Each scene shows the same named points in several views. A view is turned or mirrored, and shifted as a whole, has a little noise and may leave points out.

Scene 1
View 1
k_602: [ 18   9   7   3  -3   3   3  -5   4  -9 -11   8  10  -5  18 -13   2  19
   2  -6  10 -11]
k_969: [ 18  15  21  15   1  -1  -1   3  13  -9  -9   6   4   1  11 -11  -3  27
  -6 -21  12 -16]
k_777: [  5  10   1   4  -8   7   2 -16   6 -14 -22   3   8  -3   6  10   6  -6
   3 -11   4  -2]
k_37: [  6  13   6   5  -2  -6   4   0  11 -13  -4   6  -1   0  13   2   2  11
   5  -8   9  -6]
k_894: [ -1  14   7  11  -6  -1   1  -8  14 -15 -16   2  -1   2   1  17   4  -5
   0 -18   6  -3]
k_524: [  7  11   5   5  -6   3   2  -9   8 -13 -16   5   5  -2   9   5   4   2
   2 -11   6  -4]
k_588: [  5  15  12  12  -3  -2   0  -3  14 -13 -12   4   0   2   6   7   1   8
  -2 -19   8  -7]
k_790: [ 12  14  15  10   1  -5   2   4  12 -11  -4   7   0   1  12  -5  -2  22
  -1 -14  12 -11]
k_876: [ 15   8   3   1  -5   5   4  -9   2 -11 -14   7  12  -6  16  -9   3  12
   4  -4   8  -8]
k_543: [  7   9  -2  -1  -6   0   6  -8   5 -14 -11   6   6  -5  14   2   5   3
   7  -2   7  -3]
k_275: [  5   2 -17 -10 -14  14   7 -25  -6 -15 -25   5  17 -12  14   7  13 -16
  13   9   1   5]
k_421: [ 20  11  17  14  -5  15  -3 -14   6  -9 -28   4  16  -3   7  -8   2  12
  -9 -23   7 -13]
k_807: [  4  10  -3  -2  -4  -7   8  -1   7 -14  -2   7   0  -4  17   2   4   8
  10   2   9  -3]
k_121: [ -2  19  14  13   1 -16   2  10  21 -15   3   4 -14   6   6  14  -2  12
   1 -18  11  -6]
k_808: [  9   6  -6  -3  -9   8   5 -15  -1 -13 -18   5  13  -8  14   1   8  -2
   8   1   5  -2]
View 2
k_588: [ -3  -5  -2   3  -1  -8  19   1   9  10 -23  -7   5 -18   7  -6  21  -3
   0   4   4  -4]
k_894: [ -6 -13   0   4  12  -6  17  -1   5   8 -21  -6   4 -16   8 -10  29  -7
   0   8  11  -2]
k_37: [ -1   2  -4   8  -2  -5  19   8   4   8 -15  -5   4 -20   6  -2  12  -6
  -3  -1   6   0]
k_602: [  2   2  -6   3 -16 -15   7   8  10   1 -13  -2   7 -16   9   4   3  -6
   3   1  -4   8]
k_543: [ -2  -3  -3   7   4  -8   8   9   1  -2  -7  -1   4 -15   8   1  12 -11
  -1   3   7   9]
k_807: [ -1   4  -4  12   4  -4  15  14  -1   2  -5  -2   3 -20   5   2   8 -11
  -6  -1  10   6]
k_421: [ -2 -13  -2  -8 -15 -21   3  -7  18   1 -26  -5  10 -11  14  -3  17  -2
  12  11  -9   5]
k_121: [ -4   3  -3  11   2   1  34   5   5  21 -25 -10   2 -24   3  -9  21  -1
  -9  -4  11 -15]
k_969: [  1   3  -6   0 -23 -14  19   1  17  13 -28  -9   7 -19   8  -2   8   2
   3  -1  -8  -7]
k_777: [ -5 -15   0   2  11 -10   5   1   3  -3 -13  -2   6 -12  11  -4  24 -11
   4  11   8   9]
k_808: [ -1  -8  -2   5   6 -12  -1   9   0  -9  -4   2   6 -12  10   2  13 -15
   2   8   7  17]
k_524: [ -3  -8  -2   3   4 -10  10   3   6   2 -15  -3   5 -15   9  -3  19  -9
   2   7   6   5]
k_876: [  1  -2  -4   3  -9 -14   4   8   7  -3 -10  -1   6 -15   9   4   6  -9
   3   4  -1  11]
View 3
k_121: [-16   4  -5   9   9  14  12   5 -13  -6   2 -10   4   6  12  14  -6 -10
  -2   6 -17  -6]
k_777: [-10  -2   8   6  -9   2  -3  -5  -3   5   2   3  10  -9 -14  10   8  -3
 -12  -2  12  -9]
k_807: [ -9   8   9   0  15   5   6   1  -7   1  -6   9  -2  -1 -11   8   3  -2
 -19  10  -4 -12]
k_524: [-12  -1   8   9  -4   5  -1  -1  -8   1   0   3   6  -4  -9   9   5  -1
 -13   2   6  -9]
k_894: [-13  -3  -1   9  -8   7   2  -3  -6   0   6  -7  12  -6  -1  13   3  -8
  -2  -3   2  -7]
k_602: [-14   1  18  16   2   6  -3   8 -20  -3  -9  10  -2   6 -10   4   3  10
 -25  12   7 -11]
k_969: [-20  -2  10  26  -4  13  -2  13 -28 -10  -5  -2   2  14   6   6  -4   9
 -16  11   1  -7]
k_421: [-18 -10  15  26 -21   7 -11   5 -22  -4  -1   1   9   4  -6   6   4  10
 -16   2  19  -7]
k_790: [-17   2   8  18   4  12   2  10 -22  -7  -5   0   0  11   4   7  -3   4
 -15  11  -5  -8]
k_37: [-12   4   6   7   7   8   4   3 -10  -2  -3   3   2   1  -4   9   1  -2
 -13   7  -4  -9]
k_543: [-10   3  11   4   5   4   1  -1  -6   3  -4   9   2  -4 -14   7   6   0
 -18   6   4 -11]
k_876: [-12   1  18  12   0   5  -4   4 -14   0  -6  11   1   2 -14   4   5   8
 -24   9   9 -11]
k_275: [ -2   2  18  -8  -2  -6  -5 -13   7  13  -2  19   6 -20 -35   6  17  -1
 -23  -1  21 -14]
k_588: [-15  -1   4  14  -5   9   2   3 -13  -3   1  -4   7   2   1  11   0  -2
  -8   3   0  -8]
k_808: [ -8   1  16   2   0   0  -3  -4  -3   6  -4  14   4  -8 -22   6  10   2
 -22   4  13 -12]
View 4
k_876: [  8   5  12  17   5  -1   6   1 -23  -5  15  -3   0  -4  10  11   4  -9
   4  13  -7  -1]
k_543: [ 13   8  12  14   3  -1   8  -1 -16   1   8  -5  -5  -7   1  10   5 -11
  -3   6  -3  -2]
k_807: [ 19  17  16  15   2  -1   9   2 -14   3   9   1  -3  -4  -1  15   7  -9
  -2   1   4  -4]
k_777: [  8  -2   8  12   2   2   9  -3 -14  -1   4 -11  -7 -14   0   3   4 -12
  -7   3 -13  -1]
k_121: [ 32  19  19  18  -4  12  14   0 -10  -7   6   5   3 -16   5  10  22   1
  -6 -28 -13  -6]
k_275: [ -3  -5   4   5   6 -10   7  -5 -12  12   2 -18 -16  -7 -12   4 -10 -22
 -10  26   2   1]
k_588: [ 18   5  13  17   0   8  10  -1 -15  -9   8  -3   1 -15   9   5  14  -5
  -3 -11 -19  -3]
k_37: [ 20  14  16  17   1   4   9   1 -16  -4  10   1   1  -8   6  12  12  -5
  -1  -6  -7  -4]
k_790: [ 21  13  17  22   1   7   8   3 -22 -13  16   5   7  -8  16  13  17  -1
   5  -8 -13  -4]
k_421: [  2 -11   8  20   5   6   5  -2 -27 -18  15  -8   4 -14  21   2   8  -7
   5   7 -29   2]
View 5
k_807: [ -9   3   2   7 -17  -4   9  18  -1   2 -12   6 -12   4   1  -3  11  -9
   6  -4   3   1]
k_969: [  2   9   5 -13   0  17   3  22  -7   0  -2  17 -12  -6  11  -2  -9   6
  16   5   0 -15]
k_894: [ -8  20  15  13  -7 -13  12  12  11   1   3  10 -10   9   1  -3  -3   8
   7   4   1 -13]
k_524: [-5 14 11  8 -5 -7  8 15  6  0 -3 12 -8  2 -3 -6  2  7  8  5 -2 -5]
k_37: [ -6   8   5   3 -12   1   9  17  -1   1  -6   9 -12   4   6  -2   3  -4
   9  -1   3  -7]
k_588: [ -4  15  11   4  -6  -1   9  15   3   0   1  12 -11   4   5  -2  -5   6
  10   4   1 -14]
k_275: [ -9   6   9  20  -9 -24   6  16  10   1 -15   9  -3   0 -25 -15  26   5
   1   5  -8  23]
k_790: [ -2   8   3  -7  -7  11   6  20  -6   1  -5  12 -13  -1  11   0  -5  -1
  13   1   2 -13]
k_543: [ -7   7   6   8 -10  -7   7  18   2   1 -10   9  -9   2  -6  -7  11  -1
   6   1  -1   4]
k_602: [  0   3   2  -7  -4   9   2  23  -6   0 -11  15  -9  -7  -2  -7   7   2
  12   3  -4   3]
k_421: [  4  14  13  -6  11   5   1  20   2  -2   1  22  -6 -10  -6 -11  -3  21
  14  13  -9  -4]
k_808: [ -6   6   7  11  -7 -12   6  17   5   0 -12  11  -6  -1 -14 -11  16   4
   6   4  -6  12]
k_777: [ -6  15  14  13  -4 -15   8  14  10   0  -3  12  -6   3 -10  -9   7  11
   6   7  -4   1]

Which points are out of place in each view (at most two, in the order of its rows)? Write - if all are in place.
view 1 -> -
view 2 -> -
view 3 -> k_894, k_37
view 4 -> k_777
view 5 -> k_524, k_275

Scene 2
View 1
k_288: [ -1  15   7   9 -14  -7 -17 -12   1  10 -20   2  -1  11  -3  -3   1   2
   8 -10 -11   5]
k_721: [  4   5  17  -8  -1  -1 -16  -9   1 -10 -12  24  -7  22  -5   4  12   4
  17  14  -3  -3]
k_301: [ -9  39  21  10 -17  -5 -36 -17  14  54 -31  -4 -19  11   6 -10  26 -21
 -10  -5 -56  -1]
k_203: [ -1   4  -1  20 -19  -5 -12 -13  -4  -7 -16  -1   8   7  -6   3 -15  18
  13 -15  16  11]
k_266: [  1   6   0  15 -16  -8 -10 -12  -5  -6 -16   0   7   8  -6   0 -14  14
  14 -16  12  10]
k_415: [ -8  10  13  18 -17   5 -27 -15   6   8 -17   5  -7  12   3   7   7  10
   5   6  -4   2]
k_291: [  9  19   1  -1 -10 -21  -5 -10  -7   8 -23   1   6  10 -12 -13 -10  -5
  13 -28 -12  10]
k_618: [  8  -6  15 -14   5  -1 -10  -7  -2 -31  -6  33  -4  25  -9   8   7  12
  26  20  13  -3]
k_882: [ -6   9   8  21 -19   1 -22 -15   3   6 -18   1  -2   9   1   4   0  11
   7  -3   0   5]
k_656: [  3   9   7   3  -9  -8 -12 -11  -3  -4 -16   9   1  13  -7  -1  -3   6
  14  -8   0   5]
k_915: [  3  -2   6   4  -8  -2 -10 -11  -5 -21 -10  16   3  16  -8   7  -6  17
  20   1  18   4]
k_628: [ -2  11  16   4  -8   1 -23 -13   6   4 -16  13  -9  18   0   4  13   3
   9  10 -11  -2]
k_240: [  2  17   1  13 -17 -14 -12 -13  -4  11 -22  -5   5   7  -7  -8 -10   3
   9 -26  -6  10]
k_251: [  7   1   9  -5  -2  -5 -10  -9  -3 -19 -11  20   0  19  -8   3   0   9
  20   5   9   1]
k_769: [  7 -10  -1   4  -8  -6  -1  -8 -11 -36  -7  15  12  14 -12   7 -20  25
  27  -6  36   7]
k_369: [ -4   4   7  16 -15   2 -20 -14   1  -5 -14   7  -1  11  -1   7  -2  15
  12   2   9   4]
k_566: [  4 -14   5   5  -6   2  -6  -9  -7 -41  -4  22   6  18  -9  13 -11  28
  27   9  37   4]
k_440: [  1   9   5  10 -13  -7 -14 -12  -2   0 -17   4   1  11  -6  -1  -5   8
  12 -10   1   6]
View 2
k_266: [  9  -8   4  -5   6 -15  -4   5  -2  -1  -9  11  -8   2   9   5  12  11
   9  -2  19   0]
k_240: [ 15  -9   1   1   3 -22  -2   8  -6   0 -16  -4   1   6  18   5  20  14
  -5  -5   7   7]
k_288: [  9 -15  -1   3   3 -10   3  17  -8  -3  -5  -2  10   7  17   6  10  11
 -14 -18   1   3]
k_656: [  8  -9   2  -2  11  -3  -4   6  -1  -8   0   4   4   2  11   3   7   7
  -3 -11  10  -3]
k_203: [  6  -9   4  -6   3 -16  -1   8  -3   3  -8  16 -11   2   6   7  11  12
  12  -2  22   0]
k_882: [  2 -19   0  -1   0 -11   8  22  -7   3  -1  13   1   6   8   9   6  12
  -3 -16   9   1]
k_628: [  1 -20   0   0   8   7   5  20  -5  -9  11   7  14   5  10   6  -3   5
 -15 -28   0  -5]
k_769: [  4   2  11 -13  19   2 -13 -10   8 -11   3  26 -18  -7  -4   1   0   2
  28   4  36 -14]
k_415: [ -2 -24  -1   0   0  -4  11  27  -8   1   5  14   6   7   8   9   1   9
  -9 -24   5  -1]
k_721: [  2 -13   3  -3  18  17  -3   9   1 -18  16   7  12   0   6   2  -7  -1
 -10 -25   5 -12]
k_566: [ -2  -4  10 -14  20  12  -8  -3   9 -12  13  34 -16  -8  -9   2  -9  -1
  26  -4  36 -19]
k_618: [  0  -6   8  -9  27  28  -9  -1   8 -24  21  17   4  -6  -2  -1 -15  -7
   3 -19  17 -21]
k_301: [ 11 -32 -11  15  -9 -14  17  39 -19   1  -5 -24  37  20  32  10  15  16
 -50 -41 -33  16]
k_291: [ 20  -3   2   2  10 -16 -10  -2  -3  -8 -15 -14   5   5  22   1  21  11
 -10  -4   3   6]
k_440: [  9 -11   2  -2   6  -8  -1   9  -4  -4  -5   6   0   3  11   5   9   9
  -2 -10  11  -1]
k_915: [  2  -7   7  -8  15   5  -6   3   3 -10   6  19  -6  -3   0   3  -2   3
  11  -8  23 -11]
k_251: [  5  -7   6  -6  19  11  -8   0   3 -16   9  11   3  -3   4   1  -4   0
   2 -14  14 -12]
View 3
k_566: [  0  -3  13  -2  23  -1  27  20  -7 -25 -22  16 -15   8 -14  -2   7  31
  21  13   3 -11]
k_618: [  4  11  -2   2   5  -2  22  14  -9 -20   6  14 -17  15  -4 -18  14  16
  15   2   8  -5]
k_915: [  2   4   4  -1  14  -4  17  16   0 -18 -13   8  -8   4  -8   4   4  17
   7   9  -5   0]
k_769: [ -3  -5   6 -12  26  -5  28  17  -2 -19 -31  11 -14   6 -16   5   7  28
  14  16  -3   1]
k_369: [  4   7   8   9   9  -1   4  19   7 -18  -7   3   1  -5  -1  15  -7  10
  -3   6 -14  -2]
k_656: [  3  10  -5  -1   6  -6   7  12   9 -11  -5   1  -3   0  -1  11   0   5
  -8   5 -14  12]
k_440: [  3   9  -2   0   8  -5   4  14  11 -11  -9  -1  -1  -3  -2  17  -4   5
 -10   6 -18  11]
k_251: [  3  10  -3  -1   7  -4  16  13   0 -16  -2   8 -11   7  -4  -3   8  11
   4   5  -2   5]
k_721: [  6  18  -5   6  -3  -2   8  13   0 -16  14   6  -7   8   3  -7   7   5
   1  -2  -2   1]
k_266: [  1   2   1  -5  16  -5   9  15  12 -12 -23   1  -1  -5  -6  22  -5  12
  -8  12 -20  11]
k_240: [  2   8  -9  -6   9  -8   1  10  19  -4 -16  -7   3  -7  -1  26  -6  -1
 -20   9 -27  23]
k_415: [  7  14   6  15   2   0  -6  19  11 -16   3   0   5  -8   4  17 -11   3
 -10   2 -18   0]
k_288: [  5  14  -6   3   2  -5  -2  12  15  -9  -1  -4   3  -5   3  18  -6  -2
 -17   3 -21  14]
View 4
k_301: [-30 -10  -4 -24 -21 -20 -14  28   9 -20 -41  30 -43 -21 -14 -29  -3   7
 -60   7  15 -29]
k_656: [-13   6 -10   2  -3   1 -10  10 -15   5  10   8  -5   0   2  -3  -3   4
 -17   5   1  -6]
k_266: [-13   9 -15   8  -1   0 -13   0 -24  15  15   1   4   3  -8  -7  -2  -2
 -17  16   0  -6]
k_915: [ -7  12 -14  12   4   4  -4  13 -23  13  24  -3   3   8   8   3  -5  10
  -8  -1   4   2]
k_440: [-14   6 -12   3  -3  -2 -12   8 -18   7   8   6  -4   1  -4  -8  -3   2
 -21  10   3  -8]
k_769: [ -2  17 -16  19   9  10  -7   2 -32  22  39  -8  17  14   8   9  -4   5
   5   4  -3   7]
k_882: [-16   8 -17   6  -6  -8  -9  13 -19  10   2  -1  -8   2 -11 -14  -7   9
 -32   9  13  -9]
k_618: [ -2  11  -9  12   7  10   3  28 -17   4  30   1  -2   8  27  15  -7  22
   3 -22   5   9]
k_203: [-12  11 -18  11  -1  -2 -12   0 -28  19  15  -4   6   6 -11  -9  -4   0
 -20  17   3  -6]
k_566: [ -1  18 -18  23  10   8  -1  14 -32  22  40 -14  12  16  13  10  -8  16
   3  -7   6  11]
k_369: [-12   9 -16  10  -1  -5  -6  16 -22  13  11  -4  -4   5  -4  -8  -8  12
 -23   4  12  -5]
k_288: [-17   3 -10  -3  -7  -6 -12  11 -13   2  -1  12 -11  -4  -6 -11  -3   3
 -28  10   3 -13]
k_415: [-17   6 -15   4  -6 -10  -6  23 -16   7  -2  -1 -14   1  -8 -15  -9  16
 -35   1  18  -9]
k_291: [-16   1  -6  -8  -6   3 -18  -5 -10  -2   3  23  -4  -7  -2  -6   5 -13
 -18  18 -13 -15]
k_628: [-15   4 -10   0  -5  -5  -4  28  -9  -2  -1   7 -19  -3   5  -7  -7  17
 -28  -7  14  -8]

Which points are out of place in each view (at most two, in the order of its rows)? Write - if all are in place.
view 1 -> -
view 2 -> k_288
view 3 -> k_415
view 4 -> k_618

Scene 3
View 1
k_542: [ 10  -3  -5   0   6  10   5  13  -2   5   5  21  10 -20 -19   5  19 -12
  20  -6  -4  -9]
k_928: [  1  -2   7   2   6   4  -4   0   1  -4 -13  10   4 -11  -9  -7  -6   2
  16   1  11   4]
k_574: [-10  -3  16  -1  -3   0  -7  -8   0 -14 -30   6   0 -10  -3 -12 -21  12
  13   6  22  10]
k_913: [ 19   1  -6   5  16  10   4  11  -1  11   8  18   8 -11 -24   1  18  -9
  23  -4  -6  -5]
k_811: [ -2  -5   9  -4  -5   3   2   0  -5  -6 -23  15   3 -17 -16  -2  -1   7
  18   4  13  -2]
k_75: [ -2  -1   9   4   7   3  -9  -3   3  -7 -14   5   3  -7  -3 -11 -15   3
  13   3  15  10]
k_975: [-13  -3  18   0  -2  -2 -12 -11   2 -17 -31   2   0  -8   4 -15 -30  12
  10   7  25  15]
k_844: [ -8  -3   3  -2  -1   6  -6   5   3 -10  -5  12   8 -20   2  -3  -6  -8
   8  -6   9   3]
k_63: [  3  -1   6   4   9   4  -6   0   1  -3 -10   9   4  -8  -9  -8  -7   2
  16   1  10   6]
k_691: [ -2  -4  12  -2  -2   2   0  -4  -5  -7 -28  11   1 -12 -15  -7  -8  11
  19   7  16   3]
k_298: [  0   2   4   9  17   5 -16   0   9  -6   4   2   6  -4   7 -13 -18  -7
   9  -4   8  15]
k_828: [ -3   2   5   8  16   4 -18  -2  11  -9   2   1   6  -4  11 -14 -22  -8
   7  -5  10  17]
View 2
k_63: [ -2  10   5   0  16  -8 -11 -13   3   9 -17   3  11 -12  10   0  -1   0
 -18  -7  -1 -15]
k_844: [ -7  -1   7   0  15  -1 -13  -3   4   7  -9  -1  -3 -12  11  -8   5  -8
 -11 -13  -2  -9]
k_811: [  8   5  11  -4  15  -9 -19 -14   1   9 -19 -14   7  -3   0  -7   0  -4
 -12 -16   1 -12]
k_75: [ -9  13   7   0  17 -14  -9  -8  -3  12 -19   3  13 -10  12   4   1   1
 -15 -12  -7 -11]
k_928: [ -2   8   7  -1  16  -8 -12 -11   2   9 -17   0   9 -10   8  -1   0  -2
 -16 -10  -1 -14]
k_975: [-16  22  13  -1  17 -26  -9   0 -17  19 -25  -8  17  -1  10  10   2   0
  -8 -25 -17  -4]
k_298: [-20  11   1   4  18  -7  -3  -3   2  10 -11  20  10 -21  22   6   3   2
 -17  -3  -8 -12]
k_574: [ -9  17  13  -2  16 -22 -12  -5 -13  17 -24 -10  15  -1   7   5   1  -1
  -9 -23 -12  -6]
k_542: [ 13 -11   2  -2  15  12 -18 -19  21  -2  -7   4  -5 -17   5 -18   1  -7
 -20   1  15 -20]
k_691: [  6  12  12  -4  16 -16 -17 -14  -4  12 -22 -13  13  -1   1  -1  -2  -2
 -13 -17  -2 -13]
k_828: [-24  12   2   4  18  -9  -2   1  -2  11 -11  19  10 -20  24   7   5   1
 -16  -6 -12  -9]
k_913: [ 15  -6  -1   0  16  10 -15 -26  23  -3  -9  12   3 -20   6 -12  -3  -2
 -26   8  16 -26]
View 3
k_298: [  9   4   1   8   2 -18   9 -13 -14  13 -20   8  -1  19   9   3   6  12
  21  -9   8  -3]
k_913: [-20   5   1  27  14   1   4 -25   5  17   7  -8  -8  -3   0  -4 -10   0
  13   8  16  14]
k_975: [  6  -7   4 -10 -10 -29  12   4   0   9 -30  -3  27  11  19   0  21  10
   2 -12  -5 -16]
k_928: [ -6   0   3   8   2 -16   8  -9   2  13 -13  -5  11   3  10  -2   6   5
   7   0   6  -2]
k_828: [ 12   5   1   5   1 -21  10 -11 -16  12 -24   9   1  20  10   3   8  14
  21  -8   7  -5]
k_844: [ -2  11   5   7   7 -22   6  -7  -4  14 -17  -3  13   2  14   5   4   9
  14  14  12  -4]
k_811: [-14  -2   5   5   2 -17   7  -5  12  13 -10 -14  21  -6  13  -2   8   1
  -1   7   5  -3]
k_63: [ -5  -1   2   9   2 -14   8 -11   1  13 -12  -4   8   6   9  -2   6   5
   8  -5   6  -1]
k_75: [ -1  -3   3   2  -2 -20   9  -6   1  12 -18  -3  14   8  13  -1  12   7
   6  -7   2  -6]
View 4
k_63: [ -7   5  -4 -12  -2  -7   7   5   0   0   0  22   7  -8   1  -8  -5  -1
  -7   3   0   2]
k_574: [-13  10   4 -13  -5 -11  15   0   9   7  -1  14  -7  15  12  -8  -8  -4
  -9   8 -19   1]
k_691: [-16   6   0  -9  -6 -10  17  -1   6  -7  -4  12   0   9   5  -9  -2   5
  -5   1  -6   2]
k_75: [ -7   8   0 -12  -2  -8   8   4   3   8   2  23   2  -2   7  -8  -7  -5
  -9   7  -8   0]
k_913: [ -3  -5 -13  -6   2  -1  -2   7  -8 -18  -5  23  22 -29 -15  -7   0   9
  -3 -10  27   5]
k_811: [-13   0  -2  -8  -3  -8  12  -2   4 -11 -10   7   1   6   1  -6  -3   8
  -4  -3  -1   5]
k_844: [  4  -3  -3 -14   7  -5  -3   2  -1   4 -12  11   1  -6   0   1 -14  -6
 -11   1  -3   5]
k_542: [  0 -10 -12  -7   6  -1  -5   4  -7 -18 -14  13  16 -22 -15  -2  -4   9
  -4 -11  23   8]
k_975: [-12  14   6 -15  -5 -13  16   0  10  14   1  17 -10  17  16  -8 -10  -8
 -11  13 -26  -1]
k_298: [  4   8  -3 -16   3  -5  -3   9  -3  18   5  33   6 -18   4  -5 -12 -14
 -12  10  -5  -1]
k_928: [ -7   4  -3 -11  -1  -7   7   3   1  -1  -3  19   5  -5   1  -7  -6   0
  -7   2  -1   3]

Which points are out of place in each view (at most two, in the order of its rows)? Write - if all are in place.
view 1 -> -
view 2 -> k_844
view 3 -> k_75
view 4 -> -
